Each row is a point on a landscape with many peaks, with its height.
A climber steps from a point to the highest of its 2 nearest points, and stops where none of them is higher. Distance is the straight distance between rows; heights are no part of it.
z165 height 24.7: [ 30   5 -27 -32 -15 -19 -64   3  22   7 -33  -5  18 -21  -5 -17  13  38
 -38  11  10  -4  30 -30   2  27  72 -12  19   0  18  -8   1   4 -10  -6
 -31  16 -27   2 -46  27   3]
z22 height 56.4: [ 10 -25  -2  29 -24 -33  29  13 -26  10 -15 -25  34  -4   3   6 -10  -5
  -1  11 -17 -41  -7   1  10   9 -14   4 -20  39 -17  24   0 -54  23  -6
   3 -18 -33 -28 -26  17  17]
z450 height 46.5: [ -9  22 -22  51 -20 -12  17   5  12   4   8  -2  19   1 -10   6 -17   2
  34 -64  18  29  -2  30  -5  20 -23   7  35  25  16   3   3 -10 -11 -31
  22  -4  -7   1  12 -25  18]
z627 height 20.3: [  4   9   1  35 -52   5   5 -17  19 -11 -31 -27  25  52  12   7  -2  -2
  -2 -38 -35  18 -18  39  -9   2 -12 -24  40  47 -11  24  -6 -10 -18  -9
 -26 -18 -30   0  21 -28  35]
z946 height 13.2: [ 10   1 -26 -34 -18  -4 -22 -23  18  38 -62 -37  39  -9  30   1  49  30
 -35 -22 -34  28  36  42 -12  33  37 -12  42  -7  11   6  12 -11 -17  -7
 -75 -13 -10  20 -26   6   5]
z973 height 20.5: [ 15 -16   2 -22  51  14 -20  10  16 -25  45  39 -21 -12   2   3 -14  56
  14  19 -10  25 -17  38  -2 -21 -10  18 -52 -27   9 -26   4  25  14  22
 -45  12  82  14  30 -29  14]
z983 height 41.0: [-27   8   5 -30  77 -17 -30 -11 -22 -31  27  53  -9 -30  18   1 -13   8
  -3   7  10  17   7  24 -10 -27 -32  24  -7 -12   9 -47   0  32  37   4
  -3  -8  55  16  34 -18  -5]
z802 height 51.3: [-14  42 -19  19 -19  19 -29  -6  22  -4  11  22 -23  32 -28  -7 -23 -13
   7 -44  13  22   2 -10  -1 -17   2  19  55   1  17 -37  20  24 -29  -5
  34  33   0  11  24 -29   5]
z398 height 47.5: [-42  22   7  -8  67 -29 -12  -5 -35 -20  26  45  14 -33  17   2 -14  -7
   0 -17  17  10  13  30   8 -16 -28  10   1 -16  12 -35  13  12  36  -9
  25 -50  49  11  12 -23 -15]
z851 height 46.3: [ 11 -20 -28  33  -6 -12  19  22  -5 -29   8  21   4 -28  -8 -15 -17   4
   5 -29 -14 -12 -17 -18 -25  12 -28  18 -15  35   6  44 -27  -8  15  21
  13 -14   2  22  -2  26  20]
z352 height 53.7: [  2 -14  -3   7 -14  21  30  15  16 -16  19   4 -61  50 -12  -6  -3 -38
   6  18 -15   1 -31  -8  28  -8   7  -7 -10 -17 -44   3 -11  12  -3  36
  38  25 -26  -9  31   0 -20]
z731 height 60.5: [  2  -8 -12  18 -44  -8 -11   0  -7 -23 -33 -22  -3  43  -2 -13   9 -26
 -12 -16 -20 -26  16 -20  15 -14  20   6  55  38 -22   0  13  -7   2   9
  12   9 -58 -10   0 -14  16]
z195 height 57.0: [-13  -9   3   2 -12   5  18  33  10 -25   4   8 -53  33  -7  -7  -8 -54
  -5  52 -29  -5  -3   0  34 -18   3 -33  -9   5 -36   7  -8  20  -6  25
  32  16 -51   1  25  25  -4]
z74 height 19.3: [-13   2  -4  12 -42  29  -1 -19  29 -19 -29 -13  16  42  -1  32 -15  -9
  -6 -19 -44  34 -25  47 -17  -8  -4 -39  42  69  -3  23 -24   5 -23 -26
 -29 -42  -5   8  41 -18  37]
z714 height 44.6: [-22   7  10  12 -20  -5   1  -2 -19  10 -12  -4  -1  14   0  11   1 -29
  25  -7  43 -21  11 -10   9  -6  13 -11  16  10  -9 -28  15  -8   3 -22
  63   2  -6 -46  -5 -24  -4]
z451 height 27.9: [ 26   2 -44 -21   1 -25 -51  -5  12   8 -45   1  54  -5   2 -14  16  58
 -37 -14  -4  -5  34  -5   7  46  54 -17  20  15   0   8   9 -11  -4  -1
 -52 -15 -33   7 -32  32  23]
z697 height 49.4: [ -6  -6  15  27  -9   2  37  18  -3 -56  14   0  -3 -31  23 -14 -41 -17
  -3  18 -24 -41 -24  -7 -12   5 -47 -16 -33  22 -15  49 -11 -14   2   9
   8 -47  -7  -9 -19  56  32]
z75 height 63.0: [-18  -2 -27   1  22 -22  22  -3 -38 -32   0  31  18 -37  22  13 -26 -11
  14 -26  10 -18 -17  11  -5  10 -28   5 -24   6 -22  -5   2   5  26   4
  29 -40  29   3   4  -6 -12]
z999 height 36.7: [ 23   5  17 -20   2  -3 -37  -2  12  21   7  24  -8 -39 -18   0  32   9
 -17  43  10  -1 -12 -31  -3   4  23  33 -35 -29  45   9 -14   5  15  11
 -31  35  17  -7 -27  15 -17]
z774 height 22.9: [  7  18 -30  50 -33   7 -20  10  44 -33   2   1   0  37 -15 -10  -1  10
 -14 -33  -7   6   7 -20 -10   6   2 -12  41  36  20  26 -10  12  -9  21
  -8  21 -50  35   5  -5  16]
z594 height 10.7: [ 35  -1  42 -12  36   9 -37  -4  30  16  43  19 -33  -5  30  -6   6   7
  30   4  30  61  10  16   1 -20  -2   7   4 -21  62 -21   8  19   4 -27
 -16  25  54   5  39 -19 -10]
z621 height 21.5: [  1   4 -12  60 -39  -4  17  16  34 -16   1 -12  15  17   1  -7   4   8
  18 -18 -22  15 -12  21  -6   5 -21 -22  34  34   2  46 -13   1 -12   3
  -8  -5 -53  13  14 -11  34]
z191 height 43.9: [ 24   2   4  12 -14 -19 -28  15   6  27  -2  10  17 -48 -20  -8  43  12
 -13  24   1 -20   1 -24   0   8  15  32  -9 -13  39  13  -7 -30  21  -3
 -32  32 -12 -17 -57  27  -5]
z545 height 60.7: [-40   7  13 -28  16 -20   0 -23 -39   7 -34 -33  15 -26  56  -3   9 -15
 -24  12  -1 -20  22   0 -53  21 -35   7 -18 -34  -3  22 -15  12  24  27
 -31 -11  -5  15 -26  -7 -29]
z826 height 17.7: [ 39  13  -5 -44 -27  -3 -40  -3  57   9  12  11  -7 -17  14  -6  13  26
  -1   9  36  32   4 -39 -10   8  45 -22  26 -25  51  -6   1   6 -33 -32
 -26  48   1   1 -23  -3 -27]
z354 height 14.2: [-18 -26   7   8  51  23   2  19   9 -19  50  19 -15  37  17   5 -41  57
  22   2  -4  19 -14  50  21 -32 -18  18 -43 -25  -4 -48  -1   6   9  20
 -23  23  83   5  13 -38  29]
z406 height 36.3: [ 24  46   7  18 -28  -6 -11 -14  27  30 -24 -17  45 -47  34  -1  31  -8
  27 -37  15  19  33  20  -8  10 -12  -2  43 -12  35  -7   2 -11 -25 -51
 -25  29  12   3 -38 -29   0]
z512 height 60.9: [  4  -4  21 -23   2  26  -3  16  23   4  26  10 -32  34  16 -21   3  23
  20 -30  24  44  18   0  -8  -8  27  -9   1 -33  28 -24  15   8 -54  19
   9  25  49 -21   1 -46  -4]
z399 height 46.4: [ 24 -32 -30   7 -28 -16  30 -11 -10   2 -31   3  11 -35   3  10  11  -5
  18 -25 -29   1 -28  33 -18  15  -7  17 -15  20  -9  37 -14  -5  11 -18
 -19 -31 -10  11  14  23  23]
z580 height 46.2: [  9   2  21 -42  24  -3 -36 -24 -16  14  -1 -17 -12 -26  15  -5  20  -8
 -35  36  13   3   1 -32 -37   9   3  10 -22 -36  11  21 -21  25  25  27
 -34  25  -9  27 -10   3 -59]
z93 height 24.9: [ -1 -16  13  23 -17  16   7  11   6 -31  14   8 -46  16 -39 -23 -30 -19
 -21  44 -19 -21 -18 -39  -6 -12  -8   8 -18  28   1  34 -35   2  -8  42
  12   2 -22   9  -3  34  15]
z957 height 25.5: [-18  14  11 -18  13 -10  45 -29 -42  36 -34 -15  37 -27  29  45  23  -5
   5  11  15 -25  10  41  24  27 -17 -30 -39 -40 -34  -4  32  -9   0 -41
  -4 -70  14 -11 -13  -6 -16]
z936 height 42.7: [-25  31  -6  23   6   7  -2  25  54 -25  37  16 -44  23 -32   0 -14 -28
  13   1 -23  58  -2  -3  13 -20 -14  14  55  -1  -4 -29  -5  40   0   6
  36  37 -31  47  46  -1  -1]
z616 height 31.2: [  8 -14  18  50 -10 -19  64  12   5   5  12 -45  31  30 -10  18  -2  11
  -8  31  18 -47   2  -3  23  16 -30 -42 -22  23 -42  30  16 -21  13 -26
  22 -35 -59 -20 -16  17   3]
z318 height 26.4: [ 19 -26  -4   6 -24   8 -19   5  -2 -25 -12 -12  -1  44 -44 -44  -9  13
 -45  13 -33 -23  17 -34   5  -2  28  -2  20  61   3  43 -12 -21 -10  44
 -22 -16 -67  21  -5  30  34]
z302 height 29.5: [-14   4  33  55  -8 -14  39  24  18   5  18 -24   6  19 -19  -2  -9 -16
   5  52   8 -37   1 -18  23   2 -26 -25   4  19 -33  48  -2 -19  26   4
  30 -22 -66 -12 -14  23  16]
z53 height 33.2: [ -5   3  14  56  10  12  53  16  -1  -4  33 -31  25  21  -6  32  -5   9
 -15  19  39 -41   1 -25  19  16 -19 -65 -14  21 -48  21  34  -6   4 -17
  35 -31 -52  12  -5   7 -22]
z324 height 43.2: [ 22 -33 -20 -25 -27 -13  17 -23 -16  33 -57 -15  16 -26  -2   9  37   7
  -2 -11 -44  -4 -14  43 -23   2   9  27  -2  15  -4  17  -6 -12  13 -26
 -57 -21 -11  14   3  14  31]
z341 height 8.8: [ 27  -2   6 -22  20  34   5 -12  -4 -29  30  21 -29 -11 -28   0 -11  28
  -4  16   5  -5 -39 -18  19   1   9  29 -62 -39  -2  16 -10   0 -15  42
 -56  10  82 -10  -4  -2  24]
z582 height 48.8: [-15 -15  15   8  28  25  40  33  33 -21  57  20 -58  48 -19  -9 -22 -19
  10  21 -42  27 -36  10  19 -15 -20  -2 -22 -36 -48  -8 -18   5   6  39
  23  27   7  13  30  -1 -13]
z550 height 40.4: [-50  -9  -2  -6  43  13   4   7 -21 -32  48  29 -27  30 -19  13 -45   0
   2  -1   3  23 -29   6   6 -30 -19  -7   9  10 -19 -44 -19   8   1  -9
  65 -15  20  13  23  -6 -23]
z428 height 29.0: [ 16   7  10  13 -16 -21  22  -8 -36  22  -7 -13  16 -52 -10  -7  17 -12
 -17   7 -22 -49 -15 -18   7  21 -33  48 -39  -1   4  15 -15 -37  34   6
 -45 -16  -8 -20 -36  39  20]
z99 height 46.0: [ -7  26  22 -28  17 -20 -18 -20 -30   1   3 -11   7 -54  13  19   9 -28
  -6  60  -4 -27 -13 -35  13  -9  -7  16 -36 -36   1  16 -13  -1  39  18
 -37  35  13 -42  -7  23 -13]
z626 height 55.5: [-36   9 -18   4  54 -13  12  -7 -51 -36  28  40  24 -23  10  20 -36  -3
  -9 -30  19 -15  -5  16  22 -10 -26  -5  -3  -2 -25 -29   8  -8   8 -18
  53 -67  49  13  -5   1 -32]
z104 height 56.6: [-10  -2 -28   9  10 -31   6   0 -23   5 -13  18  30 -38  13   3  18 -13
  21 -44  16  14   6  25  -8  21 -13  13   2   1   8  -3  -5  -4   5  -4
  18 -22  23   3   5 -20   5]
z436 height 30.0: [ 38 -16  29 -20   1  13 -17   5  26  18  22  18 -14  -6  -4   2  23  28
   4  21  12  13 -25 -16  -1  -1  33  20 -47 -34  31   7  -7   0  -5  19
 -18  38  38 -27 -15  -1  -8]
z152 height 34.8: [ -7  -1  22 -34  64  -6 -39 -16 -13  -8  27  30 -26 -16  24  -4   5 -11
  -2  21  20  43   6   6 -21 -17 -25   6 -11 -21  35 -20 -10  46  35  17
 -24  -1  37  21  46 -26 -31]
z135 height 47.8: [-27  35  -5  15  -3  -5 -24  -3 -12  -4   4  14   3   8 -19   0 -18 -26
  29 -40  39   8  17   2   7 -13  -5  10  45   5  24 -28  21  -8 -20 -27
  57   7  19 -20   0 -34   4]
z238 height 27.4: [-12  -7   0  42 -15  -2  13  15  12 -17  20   6 -15  18 -21  -9 -16 -24
   8  26   7 -19 -11 -25   1  -9 -20   0  -1  25 -12  31  -8  -1  23  14
  39   7 -42   0   8   0   7]
z203 height 59.7: [  9 -33  -8  15 -34 -29  20   9 -14  26 -42 -36  37  10  11   5  10  -2
   5  -7 -21 -32  18  16  16  -3  12   1  14  41 -18  -6   8 -42   8 -20
 -10  -6 -24 -45 -30  -9  21]
z796 height 14.3: [ 38   7  14 -26   8   5 -30  -4  49  20  21  22 -20  -6  22 -12  13   9
  23  -8  30  62   7 -26 -16 -10  29   1  15 -24  61 -14  11   9 -21 -32
 -17  42  30  -4  10 -19 -20]
z542 height 24.4: [ 24 -36 -13 -16 -31  14 -21   4 -23 -17 -20 -18 -22  36 -44 -33 -22  12
 -38  16 -16 -42   2 -41   0  -9  45   5 -13  49  -7  12 -18 -13 -20  39
  -2  -4 -37   2   8  40  11]
z875 height 21.2: [ 24  23 -37 -43   5 -20 -51 -15  28   3 -17  15   5 -21   6  -9  18  27
 -23  10  33  37  42 -27 -11  39  51 -29  25 -16  31   5  -1  19 -11 -24
 -29  24 -12  23 -25  14 -21]
z810 height 38.3: [-41  29   9  32  28  12  22  35  21 -14  47   3 -12   8 -17   3  -5 -30
   9  34   3  13  16  -1  39  -8  -9 -46  23  -7 -46 -23   7  26  10  -7
  74 -35 -50  31  12  23 -25]
z745 height 23.6: [ 15 -22  14   6   5  36   4  13  22   8  27  28 -21  33 -14  -4  -2  26
  25   1   3  -2 -29  -8   2 -12  13  17 -45 -35   7  -2   6  -7   2  33
   7  41  42 -22  10 -23  10]
z961 height 48.6: [  2  48 -21  54 -32   1 -11  -6  25  -1  -4  10  21  23  -9   1 -16   5
  19 -62  23   6  12 -18  -4  -3 -17  14  48  17  22 -18  12   9  -8 -15
  14  31 -19  10   7 -31  14]
z69 height 49.8: [  8 -23  -8  30 -15 -13  44  13   0 -22  12   0   8 -32  14  -9 -16  -3
  19 -12 -16  -9 -37  16 -25   2 -34  -9 -16  21 -10  47 -20 -12   1  -8
  14 -45  -6  -1  12  36  19]
z747 height 1.0: [  5  -8  24  12  15  27  16  15  46  19  44  12 -44  58 -18 -14 -14  15
  45 -44   0  21 -22  13  19 -23  -6  21   9 -48 -19 -38  27  13  19   6
  30  48  13   8  48 -23  21]
z968 height 39.5: [  3  15  20 -15  13   7  -1 -18 -21   3  17   6   7 -28  -1  42  -5 -12
  11  42  13 -27 -29 -25  36 -18   4   4 -55 -20  -6  12  -2  -8  26   4
  -4  40  29 -66   9  16   3]
z213 height 48.7: [-26   9 -17 -15  18  30 -11  -1   9 -12  37  28 -51  55 -47  -5 -24  19
   2 -39  -9  59   2  34  -1 -23  -8  34  38  -7  14 -58  14  21 -55  -4
  30  36  38  20  43 -24   8]
z497 height 44.7: [-23 -24  -3   0  30  26  15  25  11 -21  44  24 -55  43 -32  -4 -33   0
   7   2 -25  33 -45   3  -4 -28 -23   8  -5  -1 -24 -21 -22  24  -9  25
  45  23   8  27  29  -7  -7]
z590 height 22.3: [-17 -18  12 -31  -8 -24  39 -22 -34  51 -66 -42  28 -23  33  32  29 -12
  -4  21 -17 -15  -3  52  10  13 -18 -10 -28 -30 -38  -7  13  -1  19 -45
 -24 -38  -8 -24 -16   5  -2]
z953 height 28.0: [ 29 -38  24  -1 -16   5  62  -6  -4   1 -19 -36  32   3  10  33 -26   8
  -3  37 -25 -36 -21  12  17  -5 -19 -45 -50  32 -34  29  15 -13  -8 -57
  -8 -76 -21 -14  14  49  11]
z606 height 55.4: [ -8  -5 -49  15  -9  12 -26  14  -2 -17   7  26 -15  18 -36   0 -13   4
  -1 -31   6  19   3 -21 -14  -2  11  11  22  27  17 -16  -9  27 -19  16
  28  15   9  19  18 -19  -7]
z822 height 29.6: [ 16 -42  29  21 -27  -7  60   6   4  27 -15 -52  30  20  -8  25  -3  16
   5  23  -7 -19 -15  20  24   4  -6 -44 -24  35 -41  38   7 -24  -6 -59
   4 -50 -40 -29  -2  23  14]
z803 height 63.4: [  3 -11 -21  30 -37  -6 -23   6  -9   3 -35 -12  23  19   4  -6  14  -5
   5 -20  -5 -28  19 -17   9  -8  24   8  31  36   4  -9   0 -12  -3  -1
  16  22 -27 -28 -31 -19  15]
z624 height 37.1: [-16  13   6  27  11  -1  26  -3 -39  18 -14 -15  35   6  -3  37   5  -3
   1  -9  47 -31  28  12  25  28   5 -41 -12   5 -21 -12  42 -34 -13 -40
  53 -54  22 -20 -28 -19 -18]
z84 height 53.0: [ -3 -19  23  24 -22 -11  35  10 -18 -23   4 -20   9   1   6 -22 -28 -15
 -14  28 -28 -46 -10 -19   1  -1 -43  -5 -26  45 -10  47 -19 -44   6  15
 -13 -33 -38 -17 -10  39  28]
z864 height 59.0: [ 24 -13   1  16 -40   8   6   1  12  12   2 -11 -34  28 -19  -7  10  -4
  11   9  14 -36 -21 -34   8 -15  31  17   7   1   1   4  -5  -4   5  12
  29  43 -23 -39   1  -7   4]
z778 height 34.0: [  5  15  -2 -14  -9 -15 -12 -16 -26   8 -28   7  12 -53  -6 -28  35  17
 -34   7 -15 -46   1 -12 -27  30 -24  39 -36 -25  10  19  -2 -11  23  23
 -46  -9 -12  14 -34  30  12]
z819 height 25.4: [ 13  -5  12  -3 -22 -12  30  -9 -28  45 -39 -24  24 -43  -4  -9  49  -4
  -7   9 -33 -43 -35  31  -3   5 -37  38 -47 -19 -15  22 -10 -35  32 -18
 -47  -9 -13  -9 -29  29  16]
z769 height 33.3: [-27  -1  -5  27  30  -1  34  19 -10 -57  39  17  13  -9  12  14 -49   9
   4   8   6 -19 -27 -13 -13 -19 -46 -26  -7  13 -40  17  -6   4   5  -1
  56 -43   4  14  -6  31 -15]
z699 height 40.7: [-54  26  13  22  31  -5   9  27  33 -26  50  10 -26  10 -29  -5 -17 -23
  18  10 -13  43  -4   1  22 -15 -18  -4  53  -7 -19 -29 -10  26   7 -13
  66  -3 -42  37  26   5  -4]
z702 height 50.3: [ 26   4  16   6 -12 -12 -17   4  11  26  -5 -13  13 -28   8   0  34  -7
  15  24  15 -16  11 -25  -2 -16  18  20  13  -2  23   1  -1  -9  12 -17
  16  47  -3 -37 -36   6 -15]
z420 height 33.9: [ -1  -9 -12  21   1  -6  48   2 -48   4 -11 -10  46   0  22  41 -13   6
   0  -5  18 -30   0  11  28  23 -12 -35 -27  14 -37  -1  26 -21  -6 -29
  33 -65   2  -6  -6   5 -17]
z439 height 53.3: [-27  22   5 -34  28 -21  -4 -27 -42 -22 -24  -6  16 -53  30   6   0 -28
 -15  29   0 -40   3 -26 -21   1 -30  14 -34 -40 -10  21   3  21  36  20
 -33   7   2  -8 -14   5 -13]
z288 height 62.6: [ 22  16  -9  -7 -61  13 -10  -4  21  10 -15   0 -34  30  -8 -15  20   2
   2 -16   4 -20  -8 -29  10 -21  39  10  35 -15   4 -14   6  13 -36   5
  15  42 -28 -19  -2 -25   9]
z414 height 4.9: [ -7  27  57 -11  29  12 -29 -12  20  22  43   2 -22   4  15 -12 -25 -10
  47 -21  51  28  21   9  -3 -36   4  -1  32 -12  44 -34  34   4 -11 -40
  22  15  44 -31  28 -15  21]
z273 height 39.6: [ 17  35  18  -3  -6 -11 -31 -11  15  16  -8  -1  27 -37  27  -6  12 -26
  23 -22  29  24  42  -9  -7   0   4   2  56  -4  61  -8   2  -7 -17 -32
  -1  33  24   2 -24 -22 -20]
z650 height 54.9: [ 14   3  29  11 -20   7   2   4  11  35  15  -9  -1   3  -9  10  17   1
  24  31  22 -44 -16 -22   9 -23  24  18  -4  -3   2  -1  -1 -15  16 -14
  34  55  -2 -64 -14   5  -1]
z653 height 44.3: [ 12  -2 -40  24 -49 -12  11 -13   0  18 -24   0  27 -10  -4  12   8   7
  25 -50 -14  22 -12  42  -4  16  -6   7  14  34  10  24 -14  -8 -10 -30
 -17 -10  -1   6  24 -11  24]
z416 height 33.0: [ 26  26   3   6 -22 -22 -12  -7  24  35 -28 -39  36 -43  36 -11  61  -6
  -3 -10   0  23  38  12 -11  10  -6   5  49 -16  31   1  -5 -23   3 -31
 -41  33  -8  23 -46  -1 -33]
z781 height 29.2: [  3   4  21  -2   3 -32   5   2  -1  40 -30 -53  35 -38  44   1  41 -22
   7  16   2   5  27  16 -12   3 -15   9  17 -25  -2   0 -11 -20  26 -16
 -13  18 -12  -6 -42   4 -46]
z70 height 35.8: [-22  21  12  33  24  24  35  14  -2 -12  44  -8  -5  17 -10  21 -10 -15
 -12  42  28 -24   2 -24  25   2 -13 -67  -1   9 -50 -12  27  13  10   1
  61 -25 -46  19  25  20 -35]
z410 height 22.2: [ -8   7   9  -5  -3 -28  27  -8 -28  36 -36 -18  39 -49  22  10  37  -6
  16  10  -5 -16 -13  44  -1  15 -26  18 -38 -27 -18  12  -2  -7  32 -25
 -21 -11 -16 -15 -26   4  -2]
z363 height 60.0: [ -2 -18 -41  17  -4 -19 -11  11  -8 -10   0  31  18 -18 -11  -5   3   6
  11 -39   9   6   3  -7 -17   7  -1  20   4  26  26   0 -11   8   8  11
  20   3   8  14   5 -13   5]
z142 height 21.1: [ -5 -13  10   8  -4  49  31  -2  14 -38  34  18 -68  28 -39 -20 -37 -16
 -21  33 -13 -11 -49 -28  -1  -5 -23   5 -40   4 -24  27 -36   5 -30  51
 -12   4  26   6   9  36  13]
z635 height 10.6: [ 14  25 -11 -19 -36   6 -22 -42  20  33 -68 -18  31 -12  32  25  28   6
 -30 -23 -37  26  24  60   1  29  27 -18  48   3  22 -16   6 -18 -25 -36
 -70  -8  25   5 -21 -19  10]
z984 height 7.5: [  9  13  55 -15  39  -2 -32  -7   6  22  33   3 -18 -15  31  -1  -5 -24
  41  10  42  37  13  10   9 -18   3  -2   1 -11  44 -25   2  11  13 -26
  21   7  43 -22  20 -22 -13]
z137 height 24.5: [ 13  -3 -26  23 -31  12 -27   8  34 -34   4  13 -26  34 -52 -23 -11  20
 -25   8 -11  -1   6 -44  -9   7  18  -7  19  39  18  43 -12   6 -17  23
 -14   3 -53  36   0  20  23]
z194 height 43.8: [  8  34  -8 -20  12 -20 -33 -18  15  12  -2   4  13 -25  27 -20  21 -19
  -6 -21  26  49  49 -13 -24  31  -2  -5  44 -19  66   0   5   2   2 -21
 -20  14   9  36  -6 -18 -47]
z384 height 35.2: [  1 -12 -25 -31   2 -23 -13  -4 -27  16 -55 -10  23 -32  20 -14  26   9
 -19 -17 -20  -5  37   0 -21  35  26  11 -14  -5   1   5  -3   2   5  27
 -39 -21  -8  27 -16  11   5]
z899 height 53.9: [-11  -6 -11 -21  14  34  -2  28  13  -1  31  31 -34  52 -21 -15 -12  28
  12 -36   3  47   4  23  -9 -11   9  12   3 -17   6 -55  12  14 -49  24
  20  24  46   0  11 -41  -5]
z752 height 53.4: [-16   8  28 -32  34 -27 -26 -25 -35   5 -10 -16   5 -24  40   0  12 -40
 -17  16  14  19  21 -16 -34  19 -13   4   0 -27  18   4 -15  15  32  22
 -13   0   4  22  -3 -18 -55]
z313 height 48.0: [-15  11  17 -15  18 -26 -13 -23 -18  23 -15  -7   7 -14  28 -16  26 -36
 -11 -11  20  36  40   8 -40  31 -15   5  35 -23  40  12 -12  -5  13  -1
  -9  -5   1  37  -3 -28 -52]
z162 height 16.7: [-19 -26   4 -36  -6  -8  -7 -14   9  53 -66 -66  19  -6  43   0  45 -10
 -19   8 -56  33  34  56 -17   7  17  -3  38 -22  -5  -8  12 -25  -3 -16
 -69 -17 -11   9 -33   0  -1]
z274 height 67.1: [  8  21   3 -29 -30  28 -12  -6  37   8   9  14 -34  33   6 -24   7  10
  17 -35  18  15   4 -21  -1 -24  35  -7  29 -41  25 -28  16  19 -61   2
   8  34  16 -20  10 -39   1]
z2 height 24.3: [  5 -36 -29 -16 -25   8 -24   6 -37  -2 -29 -21 -10  18 -13  -5 -11  -8
 -23  14 -19 -46  13 -31   3  -3  51   4 -19  44  -9  -7 -13  -3 -11  36
   2  11 -15 -34  -3  18   1]
z587 height 40.9: [-19  21  27  15  23  15   1  -6 -27  13  18   2  17  11 -16  30  -1  -9
  16   1  64 -30  17  -7  18  10  13 -47   5   8 -14 -35  44 -15   3 -33
  54 -20  13 -44 -14 -17 -22]
z394 height 19.5: [-26 -28  13 -44  -3 -20  11 -21  -7  58 -77 -52  11 -11  26  25  38 -22
   0  18 -47  17  20  52   5   6   0  -3  19 -20 -17 -14  13 -17   3 -39
 -43 -34   0 -12 -14  -6  16]
z264 height 28.5: [ 15 -25 -30 -40  -5  15 -21   6 -25  -7 -22   7 -21  -1 -23   3 -10  17
 -17  13   0 -19  -5 -25   0  -6  50   7 -47   9  -2  -1 -23  18 -33  42
   7  18  28 -11   4  14  -7]
z65 height 31.0: [ 22 -19 -44 -23  -6  -9 -27   3 -17   3 -49  -3  41  -7  -5  -5   2  36
 -26 -38 -21  -8  36  -5  -2  28  56  10   7  40   2  13   0 -14 -10  29
 -40 -31 -14  23 -13  17  27]
z900 height 15.8: [ 31  -8  -3 -12  16  47   9 -15   4 -41  31  33 -51  -1 -50   1 -48   1
 -17  16  -1 -14 -53 -38  -5  -4  -6  31 -47   0 -21  16 -19   2 -12  35
 -28   3  66   4   3  25  26]
z110 height 33.4: [  4 -13  -7 -25  -3   9  -1  -6 -27 -15  -5   2 -17 -12   0  14 -12  -3
  -4  28   1 -23 -26 -22   6 -10  25   2 -56  -1  -1   2 -10   3  -3  36
   3  34  37 -46   4   4 -12]
z333 height 45.3: [-18  23   0   1  13  21  -1   9  29 -15  50  20 -54  45 -32  -5 -34 -12
  -1 -32 -30  67 -13  18  16 -22  -9  32  52 -20 -12 -57  -3  19 -25  -6
  34  35   4  42  46 -10  -4]
z954 height 27.5: [ 11   0   6 -54  59  14 -25  -9   3 -24  24  30 -22 -18   7  -5   6  23
  -1  25   6  32  -9  18 -18  -9   4   4 -44 -30   2 -13  -5  52   2  32
 -49   0  67  27  38 -22 -16]
z176 height 30.2: [  2  25 -10   9  26   5  49 -12 -50   0   4 -17  57 -34  20  55  -8  10
  -2  -7  34 -29  -4   3  34  21 -13 -32 -49 -17 -47  -2  40  -9  12 -24
   8 -65  22  -5  -6   2 -25]
z942 height 18.5: [-15 -21  17  16  30  30  11  28  11 -11  41  19 -29  61   4  -3 -21  34
  24  -7  -1  13 -24  24  18 -23 -16   9 -33 -29 -19 -36  14   2   9  35
   9  34  56 -25  21 -40  20]
z311 height 28.2: [ 27 -27 -28  -8 -13   3 -21   4   4 -15 -23 -14  42  34 -22 -30 -17  40
 -39 -26 -32 -17  13 -17  -1  20  39  -2  23  59   3  38  -6 -26 -17  33
 -41 -21 -52  21  -6  25  38]
z667 height 39.9: [  2  14   1 -43  17 -16 -31 -14 -16  10 -23  10   8 -43   0 -23  22  16
 -36  27  12 -17  13 -27 -45  30   0  15 -33 -35  21  22  -3  25  16  33
 -36  12 -16  32 -25  21 -24]
z708 height 2.8: [-15  15  32   2  14  31  -5  -6  33  29  39  14 -33  38 -10  -8 -16   9
  57 -41  32  17   0   9   1 -37   5  12  31 -36  13 -41  39  15  -4 -20
  32  34  16 -23  38 -24  30]
z369 height 59.9: [ -9 -12   7   8 -23  -9   2  20   3 -31 -20  -8 -20  35   4 -21   7 -51
  -9  30 -42 -15  26  -4  29 -17   5 -22  32  39 -23  15   3   8   6  28
  12  -1 -77   8  14   8  12]
z58 height 37.0: [-52   4   1   9  52  20  13  14 -23 -46  58  21  -4  18   8  17 -56  10
 -19  12  -3  -4 -29 -17  10 -42 -34 -31  15   6 -43 -32 -18   6  -2 -15
  72 -31  16  25   9  24 -34]
z821 height 23.7: [ 12 -19 -44 -33  -2  18 -40  18   7  -5  -6  28 -17   2 -30   0   0  27
  -5  -5  29  23   9 -16 -12   6  52   8 -14   4  25 -20  -6  30 -37  18
   9  11  31   8   7  -7  -7]
z809 height 39.4: [ -1 -13 -23 -40 -14 -10  21 -24 -36  26 -57 -14   6 -34  19  -9  31   8
  -8 -21 -34 -18  11  45 -37  25   0  16 -20 -16  -8  18   8   2  12  14
 -47 -34 -10  18   1  11  15]

Call two points neighbours if one is among the 2 nearest of the other. Go from one point of each pair to the other, from neighbour to neighbour, staying as high as possible. Name the lowest point that can't be avoided.
z545, z399: z2
z363, z803: z851
z545, z274: z354
z69, z803: z697
z75, z363: z104

Where does a climber stop that starts at each point below?
z747: z274
z354: z75
z93: z274
z822: z274
z953: z274
